Each row is a point on a landscape with many peaks, with its height.
A climber steps from a point to the highest of its 2 nearest points, and stops where none of them is higher. Distance is the straight distance between rows; heights are no part of it.
lib height 15.8: [115 167 135 140 109 106 157  95 173 127 135  74 142 160  88 126 139 159
 104 107 121 153 117  90 137 104  99 143 177]
napef height 52.1: [146 115  77  95 105 136  98 152 153 123 130 126 143  89 177  84  89 126
 123 150  81 109 146 159 124 159 102 106 161]
Nup height 6.6: [170 144 133 136 138 140 119 119 111 140 172  44 155 106 144 102 130 103
 115 141  82 116 136 112 162 102  39 109 109]
Kida height 6.5: [137 129 109 111 116 151 130 146 111 113 130 118 144 103 181  91 130 141
 101 171 109 128 100 162 143  94 134 109 143]
rabol height 43.7: [137 129 122 142 132 141 132 133 133 138  92 196 124 134 182 141 129 121
 134 141 189 156 164 166 102 120 210 151  97]
leb height 9.5: [162 139 176 165 143 168 181 104 114 136 131 107 125  99 130 146 119 109
 181 179 166 145  62 151 141  83 131 133 117]
sor height 33.3: [140 111  62  76 112  95 114 172 103  79 105 118 119 126 132  94 158  95
  85 120  80 138 154 135 139  99 108  97 112]
Pizo height 47.1: [142  98  75  92 135 134 139 167 121 127  72 165 158  63 189  90 139 105
 112 136 142 128 161 139 109  98 148 148 128]
maf height 49.4: [114 182 107 129 119  98  86 151 129 176 143 151 120 101 198 101  85 155
  87 123 101 111 114 171 114 183 114 134 140]
gise height 10.1: [128 105 112 133 143 100 104 166  62 149 160 108  94 166  92 146 171 158
  96 120 132 112  76  94 115 138 145 111 114]
fefev height 11.7: [144 207 156 144 116  70 162  85 175 157 168 100 134  91 142 156  72 124
 162 113 115 176 122 110 129 152 105 146 163]
baram height 28.2: [140 107  67  87 109 119 151 172 124  58  88  97 122 101 141  89 159 118
 122 134 104 135 149 152 155  58 134  97 109]
mazas height 6.1: [102 147 214 149 122 103 129 102 160 119 152 178 117 107 102 171  70 116
 140 121 149 154 135 117 131 190 158 143 141]
kilem height 11.8: [144 191 160 140 128  77 182  82 187 149 136  72 130 143 104 133 106 137
 162 112 140 178  98  95 130 116 114 156 191]
rimo height 42.5: [100 138 207 180 138 134 139  76 151  97 106 175 136 144 113 154  88  94
 161 112 153 159 147 192 169 171 196 150 111]
Muz height 28.1: [ 92 149 188 125 126  97 135 118 139 157 126 157 115 187  99 157  94 162
 111 100 176 146 152 109  99 139 203 142 151]
puvu height 7.4: [108 137 222 173 133 167 143  87 102 141 151 150 122 132 119 184 109  98
 127 167 176 155 130 145 136 141 141 139 113]
gipi height 29.3: [143 156 116 142 153  98 120 157  68 179 197 107 119  94 170 129 129 161
 115 101  91  91 105 124 127 152  92 126 128]
Zapa height 4.6: [ 99 118 191 171 139 178 143  87 111 139 132 134 151 170 107 164 142 128
 117 147 161 129 124 152 144 112 146 146 122]
Zogez height 38.4: [ 83 120 144 104 108 155 109 128 156 143 136 136 142 149  93 142 114 148
 105 132 119 135 114  94 103 144 126 146 157]
Palem height 18.5: [ 98 139 117 147 101  99 177 116 142  81 113  82 128 165  85 134 174 138
 105 109 128 152 124 109 155  87  79 127 153]
mosuv height 5.8: [155 121 140 135 117 158 171 123 118 106 131 102 126  78 155 114 125 139
 153 176 136 135  76 160 148  72 143 119 127]
Linag height 15.0: [122  70 110 117 148 183  93 119 147 148  93 163 159 156 103 146 158  90
 128 112 144 109 198 112  97 140 129 147 104]
ziza height 16.9: [108 174 186 112 132 156 108 125 135 184 178 105 137 109 119 148 101 134
  95 156 128 161  86 123 110 140  92 151 141]
panem height 16.3: [119  90 100 132 160 108  76 184  53 150 159 108  85 133 122 114 160 130
  99 125 125  78  72 125 114 178 117 111 119]
Mif height 50.7: [136 104 104 102 151 138  99 182 107 144 115 171 119  84 204  62  94 158
 137 159 154  65 125 149  95 162 139 136 110]
gel height 2.5: [ 64  98 158 157 143 171 114  91 106 123 135 143 139 195 103 156 136 148
  98 112 162 112 154 106 140 125 150 148 111]
fep height 37.7: [160  95  65  99 150 118 124 187  92 160  87 169 133  85 168 101 136 118
 110 120 154 101 155 110  86 125 137 135 107]
Rab height 11.5: [ 84 140 210 129 109 164 129 119 115 146 157 147 124 101 112 168 101 107
  97 167 155 160 105 120 111 142 104 138 144]
bikod height 22.7: [182  95  59 142 181 161  98 134 106 166 100 169 119 154 154 115 174 107
 119 114 168  88 188 106 101 121 154 145  70]
vipo height 36.5: [139  64 133 124 139 179  94 161  83 110 128 135 119 161 107 118 165 118
 113 164 124  93 129 134 123 114 125  88  90]
mul height 33.2: [125 219 194 155 157  87 166  43 133  80 108 137 132 126  68 148  81  76
 185  81 175 165 100 154 167 154 163 142 155]
per height 2.4: [ 46 112 167 142 131 149  94 118 114 129 127 180 127 148 124 136 100 147
  77  91 162 139 149  87 129 156 156 164 127]
sut height 9.7: [161 146 144 155 103 142 154  91 144 131 148  69 160  90 138 115 118  95
 142 149  90 144 110 128 165 111  54 121 154]
vezok height 27.9: [113 202 143 131 132  96 173  64 131  78  78 153 122 124  85 140 103  93
 197 112 160 187  80 163 134 147 160 129 175]
Keko height 12.6: [121 156 146 149 102 136 119  79 149 146 153 102 171  89 168 125 105 108
 103 131  89 147 130 135 155 141  80 124 156]
Mopit height 49.8: [109 138 147 136 131 147 124  83 142 100  75 189 153 117 128 150 111  79
 179 125 149 173 116 196 139 161 193 146 125]
tekeg height 29.0: [127 105  63 103 141 102  91 171  99 143  94 164 145 135 151 106 168 120
  94 110 128 115 126 105 103 148 148 148 111]
Tubis height 21.6: [156 153  90 136 111  93 147 109 161  70 121  69 113 147 115 111 164 123
 104 119  80 127 126 142 176  67  72  88 113]
posi height 23.8: [103 209 187 113 139 112 115 111 178 178 173 107 136 120 110 155  71 136
  98 124 133 176 109 115 124 149 135 170 145]
zazom height 19.5: [150 103  88  80 112 144 113 160 175 104  97 123 138 136 106 115 155 128
 134 139  90 122 126 128 120 107 127 109 128]
feva height 3.8: [190 139 111 117 130 125 115 150 130 134 184  55 104 107 126 106 120 144
 123 146  61  88 119 126 156 106  54  86 115]
tilu height 1.3: [176 123 103 103 122 141 131 177 115 113 172  61  95  72 146  84  95 175
 131 157  95  86 117 147 161  91  98  95 119]
Tig height 60.0: [139  88  92 139 137 193 130 132 118 131  94 154 134 131 186 114 142 124
 152 156 178 128 162 180 117  93 193 135  85]
gik height 22.4: [108 135 115 139 164 108  73 164  56 175 180  96  98 110 158 110 134 147
 102 106 109  72  78 136 123 192  93 136 139]
Neke height 21.8: [136 124 136 136 131 103 125 146  65 122 185  66  80 132  76 134 162 115
 101 105 111 113  95  58 161 111  58 110  95]
Fove height 31.0: [171 122  82 141 160 149 114 140 129 193  92 186 115 154 174 128 137 136
 138 118 184 123 184 125  90 130 192 167  86]
fetot height 15.1: [143 105 108  71 127 141  79 156 148  97 131 120  98 160  62 109 163 111
 115 134  78 101 112 115 130 109  99  98  89]
Fevi height 30.6: [166  74 144 118 124 168 130 172  89  71 127 106 103 129 103 109 149 118
 133 177 107  83 126 142 165  77  99  82  92]
nufi height 40.6: [156  71  88  82 147 164  93 173 141 129 127 138 125  91 166  66 109 168
 154 164 154  70 129 142  96 119 157 127  95]
lesim height 17.3: [130 178 128 141 112  97 130 122 152 180 184 103 133  99 157 146  94 163
 127 109  77 120 136 122 111 161  77 126 150]
Bafez height 63.7: [123 126 112 115 113 135 148 107 144 100  87 166 139  87 163 132 115 113
 182 140 142 163 110 169 121 123 192 131 142]
rasum height 42.4: [139 117  50  87 135 103  85 164 135 123 141 137 131 116 158  81 117 148
 116 124  78  72 136 134 109 159 109 110 136]
gino height 46.2: [147  77 109 142 124 193 130 133 120 119 105 137 133 165 134 137 161 119
 153 164 144 116 148 160 117 110 158 114  89]
sep height 5.1: [123  90 124 146 111 117 138 158  59 114 123 123  93 182  88 159 186 144
 105 126 155 133 127  94 119 107 132 105  99]
fitok height 49.6: [123 116  93 105 118 136 126 133 153 109  95 163 154  74 206  84 112 133
 135 142 148 139 120 170 126 109 193 143 123]
fel height 12.2: [120  66 112 131 135 193 131  93 161 126  87 134 153 166  83 162 152  83
 193 118 137 125 200 139 119 142 138 136 112]
nofoz height 20.7: [ 75 139 113 146 113  95 192  88 176  67  78  94 150 165  91 127 159 125
 153 108 129 166 135 134 157 113  92 133 190]
zotav height 24.6: [157 140  90 110 101  99 147 159 128  52 109  80  88 120 123  91 156 134
 115 144  96 121 118 150 193  39 111  87  89]
nid height 24.8: [166 102  83  82 122 122 126 185 170 131  96 131 117 138  93 139 160 155
 165 122 116 122 143  96  85 109 150 116 115]
fom height 12.9: [146 135 158 132 122 124 144 127 138 152 176 130 139  92 146 147 101 155
 156 147  99 108 103 120 127 140 102 123 147]
dop height 8.8: [125  94 134 126 127 185 120  85 163 164  83 168 139 132  98 169 115  72
 188 112 157 156 195 128  90 172 154 160 138]
dul height 25.9: [160 111 142 127 127 117 139 170  55  96 157  97  92 123  93 122 162 124
 107 145  98  97 103 102 167  95  73  89  94]
bup height 38.0: [ 87 160 187 161 129 105 160  44 145  91  85 161 125 153  76 151  80  91
 202  83 166 154 149 165 157 178 182 136 151]
pelal height 30.5: [ 76 167 182 111 138 138 116 119 146 169 161 130 122 151  94 158  77 169
  87 113 149 149 116  88 114 142 159 164 156]
gevaf height 23.4: [ 82 166 150 144 112  83 181  64 164  86  86 127 142 139  92 130 119 113
 183 105 140 185 116 137 138 139 127 141 210]
Dopa height 13.5: [165 118 184 162 134 159 181 126 107 144 147  91 144 118 117 143 139 113
 164 163 136 127  88 111 143  82  78 141 118]
nik height 47.5: [148 106 129 130 129 122 145 122 154 142 105 148 132 186 121 159 140 157
 167 126 155 139 162 115  94 121 198 129 139]
lami height 39.6: [ 94 106  97 102 103 109 130 151  95  84 111 118 130 145 101 122 178 108
  85 109 103 137 138 106 125 106 109 109 120]
paru height 22.8: [144 163  91 148 139  93  99 113 101 177 188  65 132 111 152 124 112 147
 100  86  74 101 132 121 130 149  70 105 118]
Pudaf height 8.4: [102 172 191 141 111  90 153  79 168 125 164 134 132  96 107 159  79 122
 150 112 126 154 131 103 135 170 117 144 177]
doz height 35.8: [113 139 180 144 125 109 165  87 157 141  99 132 116 196 103 165 111 137
 160 122 179 151 155 136 116 127 209 131 158]
Lufav height 46.5: [ 75 108  91  92 109 130  88 136 129 115 132 134 141 145 103 117 145 126
  82 101 102 132 141  91 111 144 103 130 139]
vatiz height 39.7: [118 146  81 129 123  79  96 146 127 145 157 154 138 128 178 109 122 167
 103  97  90  96 119 137 123 166 131 127 140]
gav height 22.5: [ 94 112 108 132 153 101  65 154  99 152 110 172 137 163 142 107 152 131
  85  97 150 109 100 102 111 183 165 159 114]
zaral height 18.6: [161 154  78 148  99  85 153 102 178 104 132  81 133 126 140 122 141 155
 125 121  80 142 124 128 153  93  99  91 151]
dakog height 15.2: [146 127  90 134  91  78 189 143 156  82 129 101 103  99 155 113 141 167
 163 134 109 136 123 112 146  93 113  95 149]
Davur height 4.0: [ 73 122 210 154 121 129 108 130 129 131 144 203 116 125 128 149  81 123
 100 121 156 143 160 116 119 184 142 149 120]
fopat height 66.9: [117 137 142 116 135 126  88 174 121 154 124 199 125 106 196 102 104 143
 102 154 138 106 109 153 102 171 137 136 120]
Nakig height 17.5: [145 131 168 154 143 124 158 132  93 148 177  83 135 141 103 145 156 139
 123 118 128 119 108  65 140  91  70 138 107]
varo height 9.8: [108 124 133 124  99 144 128 112 136 110 126 136 163 109 153 121 136 115
 107 147  93 132 117 148 148 121 106 118 158]
kulos height 18.4: [175  78  75 123 190 174 103 119 126 139  87 161 136 136 110 135 189  78
 113 107 141  86 201 134 111 111 125 136  77]
fetef height 33.7: [155  93 103 109 130 124 121 169 135 166 115 148 109 187  94 154 150 163
 152 119 137 119 151  90  67 139 159 117 113]

For each start below, name the point where the climber stops.
mosuv => Tig
dop => Tig
Davur => Bafez
Palem => Bafez
zaral => Lufav
fel => Tig

Call two points neighbours if one is among the 2 nearest of the other. Go from one point of each pair to the other, from neighbour to neighbour, staying as high as possible. Name the lowest point that can't be avoided.
Bafez / napef => fep
Tig / Keko => mosuv
nik / Lufav => Muz
fopat / napef => vatiz
